Each row is a point on a tangle of strands that fork and nearly touch. The rows are in no order.
In the rows, zero is written as 128.
Points whose rows are less than 87.5 apart are linked; no others are. Some points are linked to none.
lepok: [163 111 128  94 133 131 165 161  92 115 146 118 138  81 130  78 131 108
 162 173]
nik: [135 110 103 155 144 155 153 168 115  98 159 110 114  87 144  88 127 140
 153 176]
zata: [123 151  87 138  80 133 118 130 131 159  83 143 131 187 120 126 120 122
 124 114]
guzos: [117 128 148 117  91 108  94 146  75 158 135 120 142 145 125 104 148  98
  66  61]
suruz: [162  91 125 126 155 118 115 118 116 115 140 109 126  74 114  92 153 121
 134 157]
saro: [151 113 138  91 129  98 142 139 103 108 140 139 127 130 141   4 132 102
 118 126]
kogo: [132 134 153 139 110 124 109 117 113 154  98 158 129 114 102 194 172 119
 130 163]
zati: [146 116 192 149 110 116 131 140  90 157 111 106 153  79 129 129 131 159
 121 127]
naz: [122 108 193 133 152 121 160 174 101 110 121 105 141  63 169  66 167 125
 160 190]
Duvif: [138 117 110 124 137 100 132 151 100 164 125 162  94 110 102 162  83 133
  90 110]
nimu: [142 121 101 113 114 116 126 121  95 141 121 130 141 138 127 174 130  94
  80  72]
bipa: [122 123 146 129 154 173 200 142 155  50 146 142  94 110 167 128 127 153
 156 197]
sezof: [110 147 154 136 135 184 103  89 106 148  90 125 177 160 121 209 155 107
 139 112]
kavin: [137 135 138 109 133 138 105  62 140 127 124  78 155 163 121 134 132 133
 127  54]
mibar: [148 106 166 159 146 116 149 165 100 117 154 103 142  68 164  53 139 143
 143 195]
Pab: [109 130 158 136 115 145  80  96 105 137 144  92 147 145 145 115 178 129
 121  81]
dati: [125 125 116 165 115 133  66 143 117 162 142 114 120 130 101 107  99 134
  86  92]
dovid: [138 124 133 163 130 110  98 166  82 174 125 152 102 115  78 127  56 111
  49  85]
niba: [127 144 114 137 110 179 169 124 126  87 118 150 120 154 154  85 107 159
 175 154]
ror: [135 158  69 150 105 133 131  90 141 141  75 143 144 194 135 144 121  99
 142 129]
nube: [100 132 112 120 119 145 126 175 126 154 136 157 110 100 120 136 153 117
 172 196]
gobu: [142 125  93 179 120 153  84 121 101 141 128 121 116 120 115 132 125 116
 128 145]
Veb: [105 126  80 154 113 144 119 145 148 154  92 107 109 164 143  99 122 118
  92  59]
tadom: [103 116 151 118 126 133 100 167  78 169 153 158 141  97 107 166 144 108
 115 136]
saru: [159 139  92 121 101  93 121 111 172 124 127  94 130 163 121 136  88  99
  88  58]
taz: [131 116 200 130 162 139 152 166 123  86 128 133 120  71 148  74 153 106
 175 220]
Pid: [ 89 135 113  79 123 115 150 102 167 139 112 137 128 180 153 136 151 150
 119  75]
Rab: [ 99 119 138  95 144 153 130  96 160 104 129 107 136 143 148 103 196 127
 167 131]
tir: [131 137 104 161 107 138 119  83 151 120  92 113 124 167 141 111 135 154
 141 117]
Laro: [102 133 205 135 119 136 136 140 112 126 143 125 147  93 152 134  99 169
 172 125]
Div: [127 101 123  95 134  99 125 123 151 114 136  98 116 126 126  45 149 136
 103  81]
niruk: [136 119 120  94 121 127 149 167  88 143 146 130 144  95 127 126 123 106
 151 141]
suga: [106 152 158 132 133 177 125 116 140 116 105 123 156 137 159 183 168  85
 195 159]
Raf: [ 73 107 161 135 150 153 118 139 133 142 114 134 126  98 149 140 184 132
 140 136]
supi: [138 104 162 153 121 112 135 173  74 168 113 100 149  79 107 143 136 146
  84 113]
vema: [145  94 162 102 175 114 167 110 105  81 153 130 126  92 147  58 104 144
 127 126]
naze: [ 91 141 144 117  93 149 124 137 118 155 123 154 134 143 136 130 148 140
 170 136]
tavit: [163 133 123 132 121 160 174 123 115  81 112 135 110 137 133  58  89 150
 165 147]
sifas: [130 119 141 142 139 106 102 164  82 178 121 164 110 110  78 157  88 136
  63 104]
mili: [127 109 106 139 121 127 144 174 121 133 151 110 122  97 139  80 124 152
 136 138]
taf: [124 135 167 150 150 143 161 171 165  61 133 104 110  79 176 152 164 119
 171 202]
dov: [118 127 113 115 103  93 112 138 118 151 136 127 131 156 126 143 133  90
  48  49]
gezav: [127  99 130 122 146 111 129 154 101 144 149 109 137  84 130  86 107 144
 117 101]
Nat: [ 98 134  84 157 132 146 112 120 149 149 102  99 140 194 143 143 119 101
  85  41]
nifa: [136 137 152 141 107  96 176 149 117 104 171 152 113 100 156 101  89 174
 147 166]
tam: [142 145 133 140 120 102 169 139 141 130 119 154  94  97 118 170 128 166
 165 193]
vinu: [134 111 132  88 125 111 148 113  86 135 117 133 132 120 138 153 146  95
  99  78]
vepim: [119 144  92 116 125 132 138  74 171 107 130 112 175 174 141 165 140 123
 163 137]
Gug: [ 86 124 240 133 118 123 105 136 107 152 139  97 168  97 142 136 180 145
 130 118]
bave: [118 127  73 129 144  95 126 101 169 140  99 179  83 168 120 141 107 119
  93 107]
busob: [116 143 148 143 110 131 101 126 173 149 140 105 164 124 105 201 140 158
 159 154]
dof: [127 149  80 164 105 118 101 164 123 183 121 141 111 139  82 170 115 146
 114 143]
Lesud: [138 157  81 132 102 156 172 130 151 110 108 146 129 170 142 124 102 157
 179 158]
Pigo: [128 116 125 169 121 142  93 147  99 153 141 113 140 102 102 181 124 135
  84 111]
revi: [147 104 107 119 176 141 177 114 113  90 130 148  98  91 146 133 106 127
 129 141]
tig: [139 125 168 126 157 151 187 159 162  40 167 134  84  94 148 124 144 140
 147 242]
zetu: [113 130  92 173 121 128  80 154 133 178 130 131  99 144  83 139  95 156
  94 122]
nefe: [121 158 154  96  91 129 102 124 135 168 102 110 148 204  89 126 116 112
  82  30]
Kuvog: [104 166  75 153  95 129 104 125 144 174  69 134 162 211 111 162 111 109
  91 104]
tez: [115 118 162 123 133 132  96 159  64 164 137 174 128 101  83 172  98 121
  99 123]
zul: [140 119 108  96 145 127 155 136 118 134 123 124 140 107 112 161  89 137
 136  98]
kagom: [114 146  88 146  95 130 122 147 136 170 110 146 132 154 113 170 113 155
 133 137]
sebem: [102 140 117 116  90  97 126 142 137 143 130 121 107 167 149  64 155 118
  87  60]
Paz: [120 105 109 170 154 173 110 120 156 121 113 101 122 107 123 126 153 150
 161 159]
fofa: [106 146  92 128 128 135 110 118 146 150 114 107 161 208 121 173  99  97
  74  48]
fug: [132 137 143 144  91 123  91 160 125 161 144 122 156 153  66 172  93 161
  63  79]
Kapu: [140 133  95 183 131 108 134 140 124 126 143 152  61 120 120  97 109 173
 125 178]
Disis: [129 160  99 132 120 130 120  78 170 113 132 144 169 162 124 180 121 128
 182 176]
zoneg: [ 91 115 168 147 124 140 102 128  84 144 143 111 142 111 169  87 172 133
 123 105]
libab: [138 144 119 141 127 161 150 114 140 106 102 133 141 128 153 171 148 108
 187 167]
bom: [127 118 127 193 130 163  80 135 107 140 147 103 139  96 115 174 123 134
 132 145]
dob: [112 134 143 125 125 124 143 184 115 137 154 148 115  85 148 115 141 138
 170 195]
zuvas: [102 128 148 117 100  86  95 140  98 164 116 126 120 145 140  57 146 110
  73  66]
fefom: [140 127 171 151 139 122 119 149 132 112 135 112 121  59 122 156 157 107
 170 202]
Ninu: [132 146 224 149 103 113 130 143 121 137 105 119 140  76 138 194 152 134
 157 165]
zise: [143 143  86 113 128 113 128  65 167 124 114  94 182 178 119 171 130 115
 128  97]
muf: [109 160 141 102  82 133  92 114 130 164 118 115 173 199  98 157 129 126
 113  66]
bisen: [111 128 171  99 124 120 126 132 167 108 161 116 146  99 144 151 150 148
 181 160]
maka: [143 113  82 142 141 106 112 131 144 116 132 142  68 128 116  53 117 122
  97 142]
mema: [106 139 194 177 108 163 109 121 112 147  96 107 156 122 123 194 150 161
 135 125]
sur: [123 117  87 135 115 108 127 185 123 155 167 127 110 104 106 130 107 146
 134 143]
nodof: [106 120 218 136 143 156  98 156  86 139 141 107 166  73 147 149 142  94
 159 137]
vefo: [145 135 111 100 118 140 143 109 119 109 129 145 135 147 139 125 121 112
 159 122]
Mivuf: [147 146  48 167 120  90  90 112 188 138 132 127  90 172 109 140  99  82
  66 108]
ropu: [103 137 217 117 162 150 125 157 140  99 139 108 141  81 153 148 125 114
 196 152]
Miveb: [133 135 161 144  84  97  96 115  99 167 114 155 129 117  94 157 149 134
 108 140]
bolof: [123 122 117 152 115 162 113 134 149 139 117 101 141 128 118 107 125 168
 173 142]
gazi: [121 133  76 162 140 119 134 126 169 118 130 155  53 149 124 100 101 183
 112 160]
fot: [140 106 121 142 123  95 117 165  95 162 119 105 128  94 115  52 116 126
  99 108]
mez: [121 129  92 122 148 154 138  81 158  90 140 114 133 178 160 119 114 135
 141  87]
Satam: [ 95 145 242 123 128 128 100 109 101 124 158 101 162 105 175 134 175 123
 159 124]
bavup: [154 134  90 100 105  84 115 149 122 150 128 169  83 128  93  95 108 104
 113 143]
mem: [164 129 126 133 144 100 144 150  92 138 130 138 100 102 114  69  41 148
 128 123]
kodo: [127 142 126 124 111 159 125 110 149 136 109  74 189 152 130 158 175 123
 176 134]
tuk: [125 124 164 114 124 122 109  88  96 137 141 114 157 128 136 186 191 100
  95  82]
riri: [155 123  96 130 117  95 122 112 142 128 125 139 111 113 115 153 164 125
 131 162]
nipob: [147 111 120 163 120  96 116 148  88 159 114 134  97  93 117  87 128 123
  86 129]
sol: [109 131 162 114 163 125 137 157 126 123 149 171  93  75 130 181 119 119
 172 187]
gato: [148 153  90 139 106 125  97  85 148 134 126 142 138 160 100 155 126 123
 164 167]
Pasis: [128 138 191 120 143 140 148  90  95  91 131 118 137 113 185 129 149 127
 157 106]
Dekuv: [128 135 190 120  97  89  97  87  73 145 140 148 137 134 144  94 142 123
  96  80]
Ler: [169 129 112 136 140 135 170 140  93 103 128 128 107 102 134  80  62 152
 143 132]
reg: [139 115  95 143 122 104  94 109 154 126 101 129  80 145 120  61 121  99
  95 100]
Pas: [136 124 132 103 128 125 146 164 104 144 141 119 146  87 111 167  97 130
 148 132]
Pup: [143 139 116 122 115 112  79 117 139 173 100 144 104 153  62 132  91 105
  83  94]
safi: [133 120 102 162 156 125 149 132 125 118 127 156  64  98 127 110 141 149
 133 199]
Bagim: [131 107 144  97 135 110 129 120 134 114 143  82 142 124 143  56 172 138
 131 103]
Vime: [135 116 128 101 142 156 179 105 119  64 146 140 107 140 168  75 133 125
 139 124]
Bak: [158 125 160 117 128  78 144 152  81 163 117 136 133  90 110  85  62 151
 115 116]
Ponut: [144 126 121 167 121 119  98 177 116 165 126 112 109 127  84 131  70  97
  34  63]
bonu: [115 137 166 134 128 140 136 122 141 133 120 122 139 116 133 166  99 178
 173 118]
nef: [162 110 129 105 145 100 162 112 122  87 130 135  94 116 143  54  96 134
 104 109]
vos: [130 126  57 164 136 145 109 144 152 158 130 102 147 129  98 181 124 131
 144 165]
Vilan: [161 108 127 107 127 113 143 143  92 105 140 131 124 104 128  30 126 105
 136 172]
feza: [110 119  83 138 139 124 130 123 150 136 128 152 119 120 139 188 173 119
 133 174]
Sogut: [131 134  72 178 126 150  84 132 146 174 112 100 164 157  75 180 123 130
 105 134]
baso: [120 125 233 120 145 120 130  97  98  96 153 118 145  88 186 124 151 118
 162 127]
Lam: [106 147  44 148 165 151 167 108 194 101 124 137 158 180 142 149 105 160
 160 192]
nivem: [130 133 100 137 127 126 114 108 146 133 130 148 106 155 118 143  65 150
 124  81]
Bemin: [153 132  72 141 163 175 173 132 122 103 101 154  86 134 119 114  79 136
 153 157]
gek: [158 127  80 105 153 130 146  91 167  98  89 138  97 158 122  92 109 109
 119 110]
dis: [150 135  96 149  94 112 115  98 139 128  95 135  91 145 127  91 136 136
 123 127]
Pezad: [136 144 122  98 125 108  93  64 147 128 139  89 150 189 119 129 147 109
 104  59]
luk: [134 109  82 161 155 182 154 143 126  88 138 109 120 123 158 108 113 138
 143 137]
mag: [148 106 138 115 136  63 139 122 104 123 153 171  94  96 141  59 137 133
  99 159]
fozi: [113 130 146 111 129 133  94  92 110 152 112 134 158 164 103 195 171 108
  72  79]
Zik: [109 117 206 103 151 141 162 129 113  64 162 153 123 111 190  60 158 114
 154 188]
Golak: [146 129 175  93 124  92 103  78  92 128 140 116 141 139 135  89 151 111
 106  81]
ronov: [128 126  88 116  92 118  98 142 156 141 155  93 144 150 124  96 158 121
 121  98]
nite: [ 93 125 159  95 112 124 130 140 152 127 175 108 168 118 147 177 155 149
 159 117]
vadu: [100 144 176  86 131 139 152 112 125 123 116 106 153 131 167 180 191 111
 167 111]
Fipot: [139 151 123 150 128 123 150 141 111 159 102 159  89 106 108 168 102 156
 159 175]
demiv: [142 122  97 104 138 164 182 104 149  59 143 118 129 167 158  87 114 133
 138 112]
Taso: [166 133  71 125 122 113 133  88 167 127  97  90 161 166 114 162  98 114
 108  85]
Turaf: [122 112  76 116 168 139 188 118 172  71 117 168  79 147 139 110 132 164
 103 165]
Rurib: [129 134 126 132 140 107 156 133 167 107 159 147 102 101 143 184 134 157
 163 196]
lufut: [137 115 137 136 139 129 147  81 164  78 156  88 142 116 170 161 149 154
 151 132]
rel: [134 141 196 142 128 127 123 153 120 134 124 119 135  69 120 186 129 112
 175 183]
Miv: [110 147 220 167  99 136 117 137 105 153 108 135 150  97 130 197 137 163
 136 141]
nom: [122 139 120 143 103 150 104 101 140 152  94  86 185 167 111 164 163 129
 140 115]
sadi: [146 122 125 131 119 121 153 100 161  83 160 122 127 127 152 124 126 175
 145 134]
mapu: [137 120 166 132 141 118 148 116 108 122 120 148 115  80 128 123 112 149
 156 154]
paka: [102 134 110 141 114 150 103 109 161 137 117 102 139 168 135  99 137 159
 153 103]
Dup: [107 152 185 110 116 148 143 138 143 101 124 117 150 122 171 183 173  95
 198 154]
nemel: [129 109 121  96 149 102 150 140  89 146 140 173  95  97 127 132  94 123
 110 117]
Puguf: [143 121 107 108 105 150 120 128 131 127 126  79 156 119 123 118 174 111
 169 131]
Masif: [119 123  75 107 111 124 151 125 157 108 123 152 105 157 152 100 185 124
 126 154]
Dez: [174 113  79 139 159 126 130 132 123 119 138 112  98  95  94 129 100 126
 135 136]
Rekog: [121 137 183  97 137 131 141  86  95 126 116  93 152 136 161 165 201 107
 130  93]
kad: [120 125 135  96 118 113  98 118 135 162 118 122 139 142  99 116 133 134
 105  78]
bod: [167 135  74 108 132 152 153  95 152 100  98 140 126 172 124 109 109 107
 151 131]
Rar: [148 150 152 142  75 112  94 169 116 156 137 130 145 163  66 151  82 123
  34  57]
kenan: [133 150  59 154 128 158 152 116 171  84 140 152 131 179 143 125 103 150
 163 184]
somev: [117 130 177 144 123 186  85 117  90 146 107 123 175 135  91 201 154 114
 100 103]
Bir: [150 109 104 102 165 147 149 110 142  97  97 147  93 126 103  69 114 127
 135 137]
nev: [108 117 143 113 134 137 158 124  94 103 134 146 116 124 182  56 151 129
 130 118]
letoz: [107 140 136 147 108 154  94 128 115 157 151 155 169 149  91 228 103 133
 113 128]
fisot: [148 114 169 154 143 114 166 155 119  82 168 119 118  80 150  48 138 151
 138 232]
nelo: [106 136 226 141 143 125 125 175 121 115 152 119 146  66 160 124 100 148
 190 167]
sed: [131  97 169 132 153  61 125 119  89 144 141 146 134  74 146  81 136 134
 103 140]
vofa: [145 128 169  90 100  68 150 130  95 135 164 124 155 107 154 105 116 143
 122 101]
vud: [123 145 194 138 143 128 168 180 165  54 157 132  97  76 165 144 135 122
 171 231]
Vuf: [ 82 140  93  98 133 133 137 104 167 150 101 123 155 186 128 162 133 145
 118  71]
Golo: [136 133  68 125 150 166 125 147 146 120 142 143 119 131 103 117 130 119
 190 206]
mize: [148 107 107 143 184 112 139 148  96 118 155 152  71  83 114  92 112 136
 132 188]
nores: [120 128 174 137  84 104  97 107  85 150 130 149 137 133 132 136 155 140
  97 104]
lon: [144 111 167 122 148 134 172 143 149  46 167 130 114  85 155  85 154 142
 135 225]
nez: [133 119 182 100 125 100 176 130  94  83 172 150 141 102 191  67 162 111
 142 177]
Biti: [136 136 101 141 149 156 174 116 168  81 115 141 121 133 151 166 146 133
 166 198]
Nozud: [125 133 110 165 116 137 127 108 114 136 122 126 138 138 162 168 135 134
 120 109]
Gupel: [140 125 146 108 119  91 163 147  97 109 180 142 132  95 156  99  98 144
 141 138]
pebav: [100 155  92 151 128 142 106 115 129 165 117 162 163 175 112 226  95 130
 116 128]
tul: [115 123 119 141 120 136  99 171 133 167 103 126 112 152  88 143  92  95
  38  47]
Ves: [129 132 107 154 110 134  96 121 137 164 103 104 170 164  93 176 138 130
  96 106]
ragiz: [147 131 130 126 122 126 144 106 118 110 118  81 138 141 156  86 107 147
 121  59]
biban: [ 94 116 173 106 152 130 114 164 100 149 152 159 125  68 124 165 139 112
 141 163]
sazi: [117 127 122  92  91 124 115 145 144 152 138  88 165 142 119 112 174 131
 142 114]
reve: [137 153 160 127  79 111  98 143 145 162 109  98 147 189  80 136 111 113
  42  35]
Teko: [112 122  61 144 118 122 142 122 151 130 111 153 119 155 159 146 171 124
 119 143]
rabo: [157 138  75 133 106  99 108  89 148 137 118 151 126 148 104 167 151 109
 129 151]
sosan: [128 118 179 129 130 157 103 145  65 140 145 108 169  88 128 131 124 104
 142 115]
kob: [170 117  60 128 170 143 162 134 137  99 122 119  86 122 107 116  75 132
 137 143]
boni: [119 127  96 116 142  96 122  84 158 130  93 152  93 168 129 119 143 100
  79  70]
bemug: [155 104 107 131 130 139 114 130 109 123 137  85 149  95 118 104 155  99
 139 133]
rin: [141 111 110 161 127 125 109 182 104 170 125 103 131  89  83 152 121 138
  87 122]
pori: [159 142 100 114 104  74 127 140 183 124 133 104  99 150 110 105  76  84
  80  60]
Vulop: [115 134 217 105 122 136  90 124  96 152 126 141 157 102  95 167 139 129
 143 126]
Lak: [119 145 179 139 163 124 155 187 142 103 145 150  87  71 142 160 118 131
 184 217]
Nizo: [115 127 140  92 134 132 117  85 144 117 122  90 125 150 139  85 202 134
 135  93]
tebur: [102 132 180  86 110 123 125 134 112 138 164 114 168 121 135 157 129 138
 132  86]
tiro: [142 104 113  89 154 110 146 133 160 104 131 119  99 125 119  45 101 120
  98  77]
Siz: [119 150 143 145 119 141  86 135 141 155 157 132 150 115  91 216 114 140
 146 163]
zamu: [139 101  89 139 126 132 152 149 106 115 109 105 113 122 160  59 151 111
 101  95]
Zifu: [141 106  74 143 156 188 169 141 151  63 140 122 102 135 144  83 125 153
 130 164]
zusur: [116 142 147 127 111 162  73  99 115 154 133  82 178 163 110 141 174 120
 128  87]
peki: [152 135 102 142 132 150 117 153 141 135 141  99 147 103 102 178 125 128
 177 179]
ruf: [122 130 100 148 132 125 139 119 160 119 134 145  83 143 133 114  75 185
 119 106]
dudup: [132 139 136 153 119 142 133 129 106 162  73 156 122 120 104 198 131 142
 147 158]
lemaz: [142 158 145 116  68 118  95  94 104 154 121 130 156 179 105 151 130 108
 108  83]
bof: [129 114 190 148 136 119 118 153  61 158 143 125 165  73 138 107 116 129
 121 142]
vazar: [ 79 131 187  82 138 133 147 111 150 110 139 127 124 129 162 101 193 142
 164 133]
gipat: [154 158 135  95  83 114 118 104  90 139 123 104 156 170 129 132 134 100
 115  59]
tozam: [109 134  92 125 151 115 108  92 153 166  79 166 109 162  99 174 112 134
  97  95]
Laku: [140 123 169  90 123 110 142 114 125  95 162 101 150 108 153  77 168 130
 150 135]
vum: [144 132 155 103  99  71 129 132 101 138 150 127 135 120 138 105  82 131
  87  73]
til: [ 92 139 183 139 132 180 108 118 108 138  91 128 160 130 147 194 172  92
 167 133]
gam: [110 128 204 123 149 155 110 107 115 133 103 129 144 103 125 181 149 117
 162 125]
Zonu: [ 96 113 149 122 127 132 123 124  95 139 116 144 121 133 155  73 150 136
 127 103]
Vok: [103 105 137 120 117 127 100 193  77 171 161 124 151  99 114 135 131 109
 111 112]
giv: [139 126  99 170 113 142  72 111 127 144 117 112 124 151 113 117 113 119
 105  92]
kelok: [ 74 119 164 106 147 143 147 147 150 108 124 146 114 105 164 109 197 130
 160 164]
bap: [152 111 166 157 133  62 107 122  77 156 127 146 120  85 131  84 111 139
  70 122]
tozol: [ 91 116 176 118 172 175 113 121 141 140 102 122 135  97 115 187 130 140
 164 125]
tubuk: [ 83 134 215 109 117 149 101 121 119 159 127  95 166 136 120 160 190 151
 122  94]
fif: [131 150  61 155 141 126  87  94 153 158  80 145 136 194  85 157  71  87
 110 109]
Laves: [110 129 200 108 105 138  96 147 113 164 136 130 167 117  78 178 134 148
 109 115]
Somat: [138 137 120 125 113 123  98  91 129 151  92 143 150 138  97 186 177 101
 126 145]
kevu: [131 123  77 112 146 178 126 133 138  96 142 146 122 149 123  90 135 103
 171 170]
mopez: [147 130  99  87 120  96 146 135 184 108 135 114  99 153 120  69  87 113
 105  70]
fub: [139 108 107 126 141 141 182 122 144  65 126 173  65 145 147  65 143 157
  90 174]
bav: [138 130  48 136 118 118 121 161 177 135 135 115  95 154 110  92  98 113
 104 121]
Boseb: [136 132 106 127 103  80  87 155 125 175 125 155  89 131  70 112 109 112
  92 121]
kep: [109 134  94 126 149 166 133 154 160 124 131 154 112 122 123 142 160 109
 183 213]
noti: [110 142 105 124 114 127 106 165 147 159 127 131 115 170 106 149  63  98
  60  38]
puv: [132 129  72 134 119 103 120 185 135 155 158 132  86 130 105 109  73 129
 102 108]
zutiz: [104 127 126 104 142 125  93  68 149 165  88 152 139 172  92 173 152 123
  92  79]
Mesak: [119 150 105 112 117 143 119 107 109 153 111 179 152 173 117 198 103 101
 134 107]
rina: [150 132 121  79  98  88 136 132 133 117 125 148 100 141 123  24 118 101
 112 123]
pizof: [146 128 131 145 118 116 161 121 153  78 174 144  98 111 151 114 109 182
 148 176]
ledo: [135 108 146 115 167 157 171 174 131  95 120 138 101  81 123  78 151 130
 157 221]
Lize: [116 141 107  95 107 108 153 111 160 126 123 110 121 182 164  96 143 136
 105  61]
lofu: [129 152  66 168 136 125  95  77 158 131 113 129 161 197 123 170  67 114
 109 100]
Zugo: [145 120  41 140 134 124 132 136 162 106 137 134  90 144 117  97 127 123
 103 143]
Purep: [135 100 144  99 133  87 160 118 112  89 163 162 113 102 171  68 165 119
 109 167]
mon: [133 134 103 107 114 147 116 106 144 104 145 164 116 147 121  92 132 118
 164 161]
buk: [ 83 143  83 121 151 143 111 113 161 159  99 120 188 205 115 194  99 129
 103  81]
febep: [148 108 142  80 145  81 149 134  78 142 123 153 121  90 127 122 115 110
  96  99]
borut: [113 143  86 120 112 110 111 173 138 165 143 148  96 151  94 137  54 124
  92  81]
sig: [133 125 166 135 134 129 138  79 128 100 145 115 139 106 158 170 142 139
 146 114]
Mel: [156  96 109 145 164 123 117 137  91 129 155 125 106  66 101 117 124 117
 125 163]
leris: [132 123  62 107 160 135 184 112 188  93 113 168  99 163 122 136 138 145
 125 194]
sogi: [156 109  76 134 128 110 145 152 125 104 131 109  89 129 157  61 119  92
  75  87]
Fedin: [135 136  71 141  94 100 139 121 139 134 119 131 118 160 162 129 163 104
  93 108]
basib: [111 139 137 154 121 137 126 110 160 147 101 116 171 142 126 226 131 157
 145 138]
Fudub: [135 130  88 130 109 121 158 126 140  85 142 172  84 146 153  88 144 137
 116 176]
ful: [107 115 199 121 156 157 118 148 114 119 137  94 149  81 150 115 160 105
 180 153]
duko: [106 104 186 105 164 102 166 167  85 135 151 156 145  75 179  83 131 123
 137 160]
gogeb: [129 100 119 105 158 147 164 135 138  90 118 146  96 105 128  72 155 133
 140 173]
Gara: [157 127 137 122 110 104 140 132 114 135 112 105 122 131 135  81  75 132
 102  59]
Komiv: [161 135 131 138 153 156 146 143 134 112 123 107 120  83 111 146 138 119
 188 200]
dodug: [121 126 104 141 154 161 178 140 150  72 142 158  92 125 160 145 149 137
 154 205]
vot: [138 112 124 117 161 164 177 100 116  62 123 152 108 121 162 120 122 122
 148 143]
ninel: [121 136  88 151 153 149 106  94 152 132 114 132 141 173 125 166  67 141
 129  88]
Noboz: [111 136  49 152 169 136 120 120 161 144 141 136 130 165 113 179  55 148
 126 118]
pibig: [144 148  30 150 137 107 107 135 194 145 113 117 101 176 101 123  80  81
  97 119]
donad: [ 96 139  51 146 158 138 135 122 187 138 123 125 152 173 128 173  85 158
 148 156]
muku: [106 109 130 149 132 148 104 123 133 146 112 113 121 106 128 138 179 136
 131 140]
Kesop: [117 140 134 128 127 146 148  99 159 138 108 132 151 148 128 189 103 166
 172 132]
laput: [130 122  74 158 123 150 144 152 128 132  94 110 110 137 145  83 118 133
 116  97]
sabib: [149  96 185  95 174 105 168 102 100 102 120 128 139  78 150  71 146 122
 134 138]
telor: [151 132 106  93 110  91 132 112 126 122 134 168 103 135 120  78 119  97
 119 119]
fiti: [136 124 147 121 150 169 131 112 152  63 162 150 110 118 131  94 125 141
 177 202]
rukuz: [123 122 169 114  99 130 112 152 107 160 139 114 170 123  76 179 126 145
  67  79]
Buz: [135 126 173 117 121 122 153 121 138  77 156 114 133  94 156 117 151 136
 176 172]
dun: [133 150  98 132 124 124  86 120 165 167  87 137 129 185  68 158  69  83
  76  84]
Nefu: [128 125 177  94 127 135 120 132  77 136 156  94 177 109 139 133 126 112
 139  86]
tizo: [138 141 120 111 141 154 136  69 138  92 130  82 143 166 159 101 131 138
 147  68]

Follow the links from the first point to the second, and from the first to the third. Name the last point that the two ways share.
Nefu; vepim; Raf -> Bagim
tul; fug; fisot -> tig
tebur; nef; puv -> Bagim
Zifu; Rab; dov -> puv
Bir; gam; Zugo -> tig
niba; suruz; Boseb -> ninel
Purep; febep; muku -> puv
peki; bemug; Pezad -> nom
ronov; niba; revi -> Puguf

A fork is a point with three links. Follow the links from the first point to the second and name the forks in between, in order.
busob; nef -> sosan, Bagim, tiro
nores; Taso -> kogo, rabo
Vilan; Bak -> ninel
kodo; ninel -> Puguf, Mel
tuk; Ponut -> suga, tig, vud, tadom, sifas
ledo; Lak -> tig, vud

A fork is a point with three links, a tip a point with one. Leave the first point through the second and follow the links. Name the first fork or tip that comes.
basib; Kesop -> sosan
tozam; zutiz -> suga
sifas; Duvif -> sogi
Vilan; saro -> ninel
mema; Miv -> nom
nom; Ves -> mema
